A landscape with many valleys, sampled at points; each row gives a point and its height.
A ball rolls from a point to the lowest of its 2 nearest points, and stops where none of them is lower. Distance is the straight distance between rows; heights are no part of it.
Tofo: [122 153 115 132 103 170 151  86 113 119 150  98 122 144 168 111 124 119
 147 200  74 124 146  72 112 127 104  92 155]  h=2.02
sul: [146 141 143 121 144 100  90 154  83 149 109  90 122 166 103  86 172 130
 133 136 118 137 172 121 138 113 114 167 116]  h=4.35
kovon: [143 179 169 110 154 141 102 149  81 137 111  74 128 159 109  95 174 141
 116 147 118 135 169 138 168 153  95 164 124]  h=4.62
Fufef: [121 114 145 119 153 145 141 133 203 156 167 159 115  72 152 155 134 133
  80 100 104  76  94 133 156 147 142  81 158]  h=2.51
kif: [133 128 169 157 146  63 112 179 116 184 170 107 154 141 120  75 180 116
 155  85 132 136 138 108 122  84 166 219 166]  h=4.41
ziv: [124 153 125 100 121 216 138  65 112 136 118 109 127 146 191 152 142 148
  89 189 106 105 151 138 122 154  67 104 145]  h=0.75
kogib: [117 111 122  86 142 149 108  88 132 103  93 126 135 151  97 169 143 155
 144 150 199 115 112 193 128 194  91 160 102]  h=1.89
rokob: [125 150 126 132 167 131 129 159 204 118 130 143 113 113  91 136 143 111
 127 106 149 125  54 146 147 133 155  72 160]  h=2.59
laf: [118 103 121  99 122 138  97 136 137 149 119 122 113 171  79 141 159 163
 164 111 214  96  65 168 116 134 113 149 132]  h=1.73
laza: [157  94 138  99  67 111 139 156 115 168 146 117  97 137 177 145 100 155
 111 117 100  94 140 114 119 114 119 128 121]  h=2.27
Fulo: [127 129 114  95 123 129  93 105  84 111  79 105 128 177  90 153 140 150
 153 180 188 142 125 172 117 175  85 170  72]  h=2.37
Movok: [138 117 144 145 127  79 104 172  93 167 135 102 133 149 122  81 168 116
 142 126 116 140 172  90 121  79 146 185 134]  h=4.09
Razi: [108 109 118 112 153 198 139  76 164  81 101 133 155 125 109 178 138 159
 136 135 208 117  97 200 136 200  92 150 132]  h=1.28
Vefi: [100 112 162 143 146  91 125 136 136 179 168 122 170 139 102  83 185 119
 160  80 151  96 101  98 135 111 153 199 144]  h=4.73
Kefu: [107  74 130 125  63 164 169  78 108 133 152 137 155 124 175 165  86 162
 141 110 149 111 116 124 112 149 111 147 127]  h=3.92
Ged: [149 152 125 196 149 119 138 163 131 138 138 141 142 113 155  94 116 104
 129 123  83 178 164  79 117  45 186 141 158]  h=0.66
seguv: [144 159 120 118  83 106 122 183  74 119 102  92 121 195  91 140  99 132
 184 133 157 171 111 146 133 150 128 118 122]  h=2.17
Dapus: [103 108 157 155 151 129 141  90 119 160 174 142 168 122 132  89 162 126
 138  87 133 106 101  88 141 114 141 187 129]  h=5.01
Mili: [ 99  76 164 134 109 142 147  96 111 157 159 114 172 124 137 127 139 144
 142  78 159  99 103 123 144 145 105 190 133]  h=5.33
firo: [ 93 134 108 135 156 175 146  61 156  57 114 134 163 116 101 154 129 135
 158 143 178 131  86 169 133 190  93 131 126]  h=1.82
domez: [150 169 135 147 214  53 138 167 180 112 149 166 120  79  99 116 143  91
 120 139 111 144 110 119 113  96 184 143 136]  h=4.28
refiz: [123 104 119  96  51 118 155 118 109 124 144 107 117 149 147 134  78 124
 171 176 119 109 122  93  95 151 117 101 115]  h=3.21
ralob: [109 111 129 116 108 117 133 150 143 133 141 118 127 152  79 136 140 127
 179 121 176 112  65 124 119 135 136 129 143]  h=2.36
vur: [137 142  96 190 150 103  97 144 147 126 133 142 123 128 139  75 132  97
 148 167  91 155 179  64 101  23 175 130 139]  h=1.29
Seri: [116 138 118 110  78 114 132 146  81 106 117 100 135 187  77 139 112 132
 203 156 170 156  96 129 113 164 108 132 111]  h=2.49
Kuvu: [134 139  92 129  88 176 138  63  89  89 100 119 141 143 171 133  94 134
 117 186 108 146 158 125 105 148  82  94 108]  h=4.68
baf: [145 162 128 196 139 127 159 175  97 122 131 145 147  76 161 110  84 107
 109 113  60 192 188 110 140  90 180 150 167]  h=1.39
bog: [110 142 151  88 129 220 146  59 146 124 115  99 142 133 173 163 158 148
 108 210 139  97 146 145 138 198  68 120 165]  h=2.58
gakur: [118 154 175 123 167 146 136 113 112 124 120 100 146 117 109 114 167 135
 117 132 134 126 129 154 170 168  94 158 142]  h=4.98
tum: [106  49 112 133  84  80  83 111 117 136 116 128 136 135 149 106 120 119
 107 133 129 133 222  89 113  78 121 149  56]  h=4.07
vogo: [100  93 153 102 146 114 116 175 224 180 165 135 102 114  99 114 164 116
 144 152 141  48  86 108 134 134 139  88 163]  h=3.84
kasir: [133 158  89 181 151 110 105 125 120 117 130 144 115 148 117  82 147 107
 170 143 126 165 116  89  93  48 163 118 144]  h=1.81
guker: [145 158 156 150 186  85 156 170 176 135 171 158 140  78 131 121 135 108
 110 113  85 131 115 115 149 121 175 149 158]  h=4.06
lirud: [113 121 105 159 103 140  83  87 105  78  87 138 147 144 156 100 110 107
 102 157 125 166 229 109 143 102 100 105  69]  h=2.34
Vonus: [141 145 109 181 125 109 125 164 112 104 105 131 142  97 163  96  73 103
 101 129  72 191 229 103 144  81 161 124 126]  h=1.85
Vosof: [ 93  75 121 112 148 193 128 110 230 120 135 156 125  81 141 199 119 142
 107 117 150  72  96 164 140 200 127  75 146]  h=1.23
Limi: [148 118 140  99 180  55 112 171 178 137 119 155 103 110  66 142 157 118
 120  97 171 124  67 159 114 116 158 128 117]  h=4.58
rulig: [121 186 149 168 201 138 144 137 161 112 163 161 136  66 125 112 140 113
  94 103  94 147  97 121 162 121 164 126 164]  h=3.80
ket: [120  83 119 149 121  78  74 148 136 143 115 126 133 124 153  75 142  94
  92 134 115 142 238  88 136  50 153 164  84]  h=3.95
nabo: [117 162 119 143 160 127 133 154 188 151 151 148 113 132 108 116 152 113
 144 112 148 121  57 113 117  87 168  95 181]  h=2.82
zemi: [138 152  99 129 111 136 163 154 145 112 130 146 107 118 135 181  86 120
 123  90 134 167  60 147 135 128 158  63 157]  h=1.80
forep: [107 146 176 115 155 146 154 127 168 117 130  96 138 105 105 121 143 130
 135 161 122 110 140 127 177 199  99 119 145]  h=5.31
Muli: [133 140 144 129 114 111 137 176 114 145 122 104 138 171  87 124 134 130
 163  71 173 159  70 149 134 116 145 141 155]  h=2.84
vub: [113 139  97 127 127  74 129 130 123  92 156 117 125 134  75 102 124  95
 192 186 106 131 132  71  86 121 135 121 110]  h=3.30
gozu: [121 138 132 127 148 200 139  67  99 137 128 148 146  89 176 137 153 141
  46 101 110 110 126 156 134 136 102 139 142]  h=6.33
gabo: [155 143 134 140 144 127 113 122  98 122 107 143 116 116 154 118 131 133
  88 111  96 147 157 141 129  94 132 131 118]  h=6.69
dat: [ 94  64 151 135 130 132 116 180 251 173 165 152 118 101  99 135 132 117
 134 106 144  48  75 120 120 160 165  59 166]  h=3.42
Rara: [130  93 138  98 156  69 118 140 146 138 118 149 123 105 101 160 135 138
 110  68 170 105  88 171 120 133 140 160  94]  h=4.72
Tomi: [121 115 137  85 152 130 107 143 184 181 150 125  87 137 104 114 182 137
 136 157 153  47  83 119 121 111 121 102 154]  h=4.27
meged: [121  59  76 112  53 112 124  85 113 125 142 163 123 130 155 140  78 137
 158 137 140 109 126  99  60  97 123 115  90]  h=3.77
pofe: [163 116 130 112  68 129 134 155  89 163 115 113 104 149 194 148  85 142
  76 119  80 140 186 126 141 123 125 108 120]  h=1.43
ruk: [121 146 118 119  66 148 178 108 119 104 150 114 129 127 151 132  80 111
 157 176  85 130 125  92 123 162 119  87 138]  h=2.77
Sir: [129 141 140 139 147 161 126  89  76 128 115 125 150 107 164 115 152 127
  81 100 104 136 162 143 143 126 106 142 121]  h=6.55
Vuf: [150 155 144 160 130 120 131 151 108 141 127 124 130 147 102 102 143 128
 143  80 137 163  99 131 139  94 145 145 152]  h=2.88
Pebes: [ 95  91 128 108 164 184 133 106 192 106 117 135 137  97 115 183 131 152
 107 102 179  89 103 193 150 197 111 116 132]  h=0.50
zuse: [156 109 121 130 174  74  71 137 133 154 120 129 109 126 133  85 171 119
  95 140 108 130 202 112 111  66 149 166  92]  h=3.72
Bepeg: [160 148 128 153 122  50 138 185 117 105 122 119 131 124 107 117  85 100
 144 122 101 173 170  99 114 103 176 145 112]  h=2.67
gade: [129 124 116  97 123 157  77 125  93 156 105 113 109 207  92 125 163 163
 155 134 194 111  81 169 115 112  96 151 101]  h=1.04
Nep: [116 148 125 136 104  70 166 147 112  81 147 110 139 132  89 129  88  89
 203 157 115 144 111  89 118 165 148 127 123]  h=3.08
Naba: [150 151 148  67 176 114  77 142 143 157 104 122  94 134 121 127 182 146
  73 132 133  83 132 164 142 129 106 139 103]  h=3.02
pumo: [135 140  75 124 127  78  98 150 123 111 139 132 101 146  70  96 143  93
 191 205 115 140 134  69  73  81 153 102 116]  h=3.48
bul: [118 107 110 126  72 171 178  75  94  93 115 139 151 142 155 183  68 150
 145 119 153 144 109 163 117 177 109 126 126]  h=4.26
tuke: [157 112 126 108 111  74 104 155  96 130  93 122 112 132 140 123 103 128
 101 124 105 142 205 142 134 129 124 141  64]  h=2.24
kaba: [118 104 157 132 145  96 139 194 227 168 162 161 112  84 123 158 123 118
 104  96 132  88  86 128 135 135 168  87 159]  h=3.04
gobev: [126  96 162 102 121  83 147 164 122 137 124 119 149 118 107 144 126 147
 130  69 157 123 106 162 148 165 135 174 108]  h=4.88
temor: [125  64  81 125  77 103  91 102 114 129 120 147 116 136 138 115 104 130
 138 146 122 116 180  92  87  78 123 108  75]  h=3.93
zop: [125 109 178 139  84 130 183 151 104 161 166 116 159  96 163 130 105 137
 110  89 109 131 136 123 163 165 120 160 152]  h=3.83
zav: [122  95 159  97  84 135 165 146 142 159 162 122 129 116 164 154 111 149
 105 113 118  91 118 122 151 155 118 129 150]  h=3.09
lam: [160 163 134  99 156 159  73 122 104 167 107 108  89 170 137 109 188 144
  92 145 123 109 145 151 126 105 101 132 121]  h=2.44
Tofi: [128 185 126 154 212 162 132  95 147 106 144 159 126  84 126 108 160 112
  93 119  89 124  98 120 148 109 137 104 152]  h=3.53
bafe: [170 118 154  96 167  67  87 155 142 168 111 134  93 126 124 112 176 131
  84 123 125 104 146 149 120  85 132 156  94]  h=3.41
mufi: [120 127  84 157 128 169  80  60  90  83  78 150 146 156 145 104 118 128
 118 146 139 163 188 131 119 102  91 115  84]  h=2.57
kizag: [126 156 112 124 162 197 117  51 104 119 117 119 128 131 174 106 164 128
 105 178 101  98 151 108 113 125  80 107 134]  h=2.33
pebul: [145 162 108 152 171 133 110 107 154 141 138 146 117 132 116  94 172 115
 144 125 122 123  86 105 110  61 152 122 147]  h=2.31
popel: [132 149 133 146  88  62 155 190  99 105 142 112 150 152  94 112 100  95
 193 141 118 160 144  88 103 114 166 139 139]  h=2.87
vubef: [131 141  98 158 123 116 115 129 106  75  91 142 128 109 148 100  78 104
  91 149  85 176 235 114 146 111 140  98  92]  h=2.09
pap: [120 138 119 135  88 129 133 128 112 128 157  97 120 149 164  88 132 105
 169 194  71 124 179  41 110  95 139 113 147]  h=1.02
suta: [118 117 139 125 135 188 157  93 126 135 137 147 138  87 152 171 120 157
  74  86 131 116 105 169 154 162 109 124 152]  h=6.09
Kamo: [120 110 120 107  91 105  96 112  74 119 110  93 132 183  82 125 129 136
 185 177 168 148 151 132 102 150  92 162  77]  h=2.72
kod: [128 103 176 123 125  97 121 130  98 156 136 108 154 130 113 119 154 149
 130  74 155 122 123 146 142 132 116 200 114]  h=5.06
Boru: [113 123 155 119 120 167 178 136 146 133 127 124 133  81 142 180 106 151
  73  98 125 127 124 182 177 211 111  99 169]  h=5.82
disa: [150 157 155 146 203  71 126 165 186 133 130 150 119 104  82 113 163 107
 120  88 151 145  79 148 136 101 170 140 142]  h=4.44
zodi: [104 129 118 131 155 192 134 111 209 124 146 151 112  89 140 163 131 138
  94 109 122  95  74 147 152 157 132  63 163]  h=1.93
Raf: [133 149 128 115 147 166  70 110  88 159  98 115 120 188 121 117 180 163
 120 130 165 109 119 165 126 118  91 158 110]  h=1.74
Vobap: [122  99 140 144  65 168 170 116  79 150 150 129 153 125 186 142  88 149
 119  84 112 139 131 116 132 123 128 144 152]  h=4.33
vaki: [103 130 160 131 137 164 169 131 165 110 134 114 140  75 122 147 113 136
 109 126 104 117 121 139 176 218 113 102 151]  h=5.56
Teli: [154 161 111 122  81 145 131 167  83 128  90 114 105 185 122 155  83 140
 139 114 137 182 105 167 141 125 129 105 126]  h=1.79
naz: [148 167  99 130  89 165 160 155  96 118 110 125 104 137 131 185  78 138
 119  88 117 181  88 165 144 146 139  75 155]  h=1.21
tuf: [105 134 109 135 147 141 147  80 115  74 121 134 154 124  92 139 116 129
 161 122 153 144  91 142 124 161 104 136 110]  h=2.15
Musa: [129 124 105 127  99 161 167  66  92  78 106 145 144 122 157 163  72 127
 132 145 113 138 147 139 117 173  99 111 116]  h=4.47
nugu: [118  60  96 108  36 133 160  87 106 132 141 129 133 142 159 161  72 147
 178 147 135 105 118 108  77 141 104 130 111]  h=3.56
Pame: [131 151  86 120 145 141 138 133 169  98 118 145  99 111 111 167 113 119
 134 107 157 146  39 150 119 131 155  66 148]  h=2.22
Barem: [148 100 130 116 115  55 107 161 113 125 121 139 112 121 120 124 105 115
 129 130 112 140 174 118 104 106 150 151  76]  h=2.46
tebu: [151 158 112 129 152 115 134 124 124  98 121 146 101 109 136 125 113 111
 112 149  77 137 156 117 120 106 142  96 116]  h=6.78
rakug: [128 185 117 150 173 195 140  72 119  97 138 135 129 101 150 118 150 119
 110 148  88 121 130 114 138 133 110 102 141]  h=3.10
Kunez: [128 152 116 152 130 142 142 108 102  93 119 124 135 141 111 116 120 122
 162 112 134 156  98 134 131 110 131 127 130]  h=2.50
fibo: [173 114 116 108  79  99 105 168  99 145  86 133 101 150 171 145  66 141
  75 125  97 148 204 152 132 126 126 100  81]  h=1.96

Call two points neighbours if one is among the 2 nearest of the other. Go from one point of each pair to the other, from neighbour to neighbour, staying as low as possible. Name the highest point that can't be avoided.
ziv, Movok | Mili
Razi, gade | Vuf
Razi, pofe | pumo
naz, Pebes | Kamo
Ged, naz | nabo

For each start below, name the point where the ball stops.
temor | pap
vogo | Pebes
ket | gade
vub | pofe
mufi | Ged
Limi | ziv
gabo | Movok
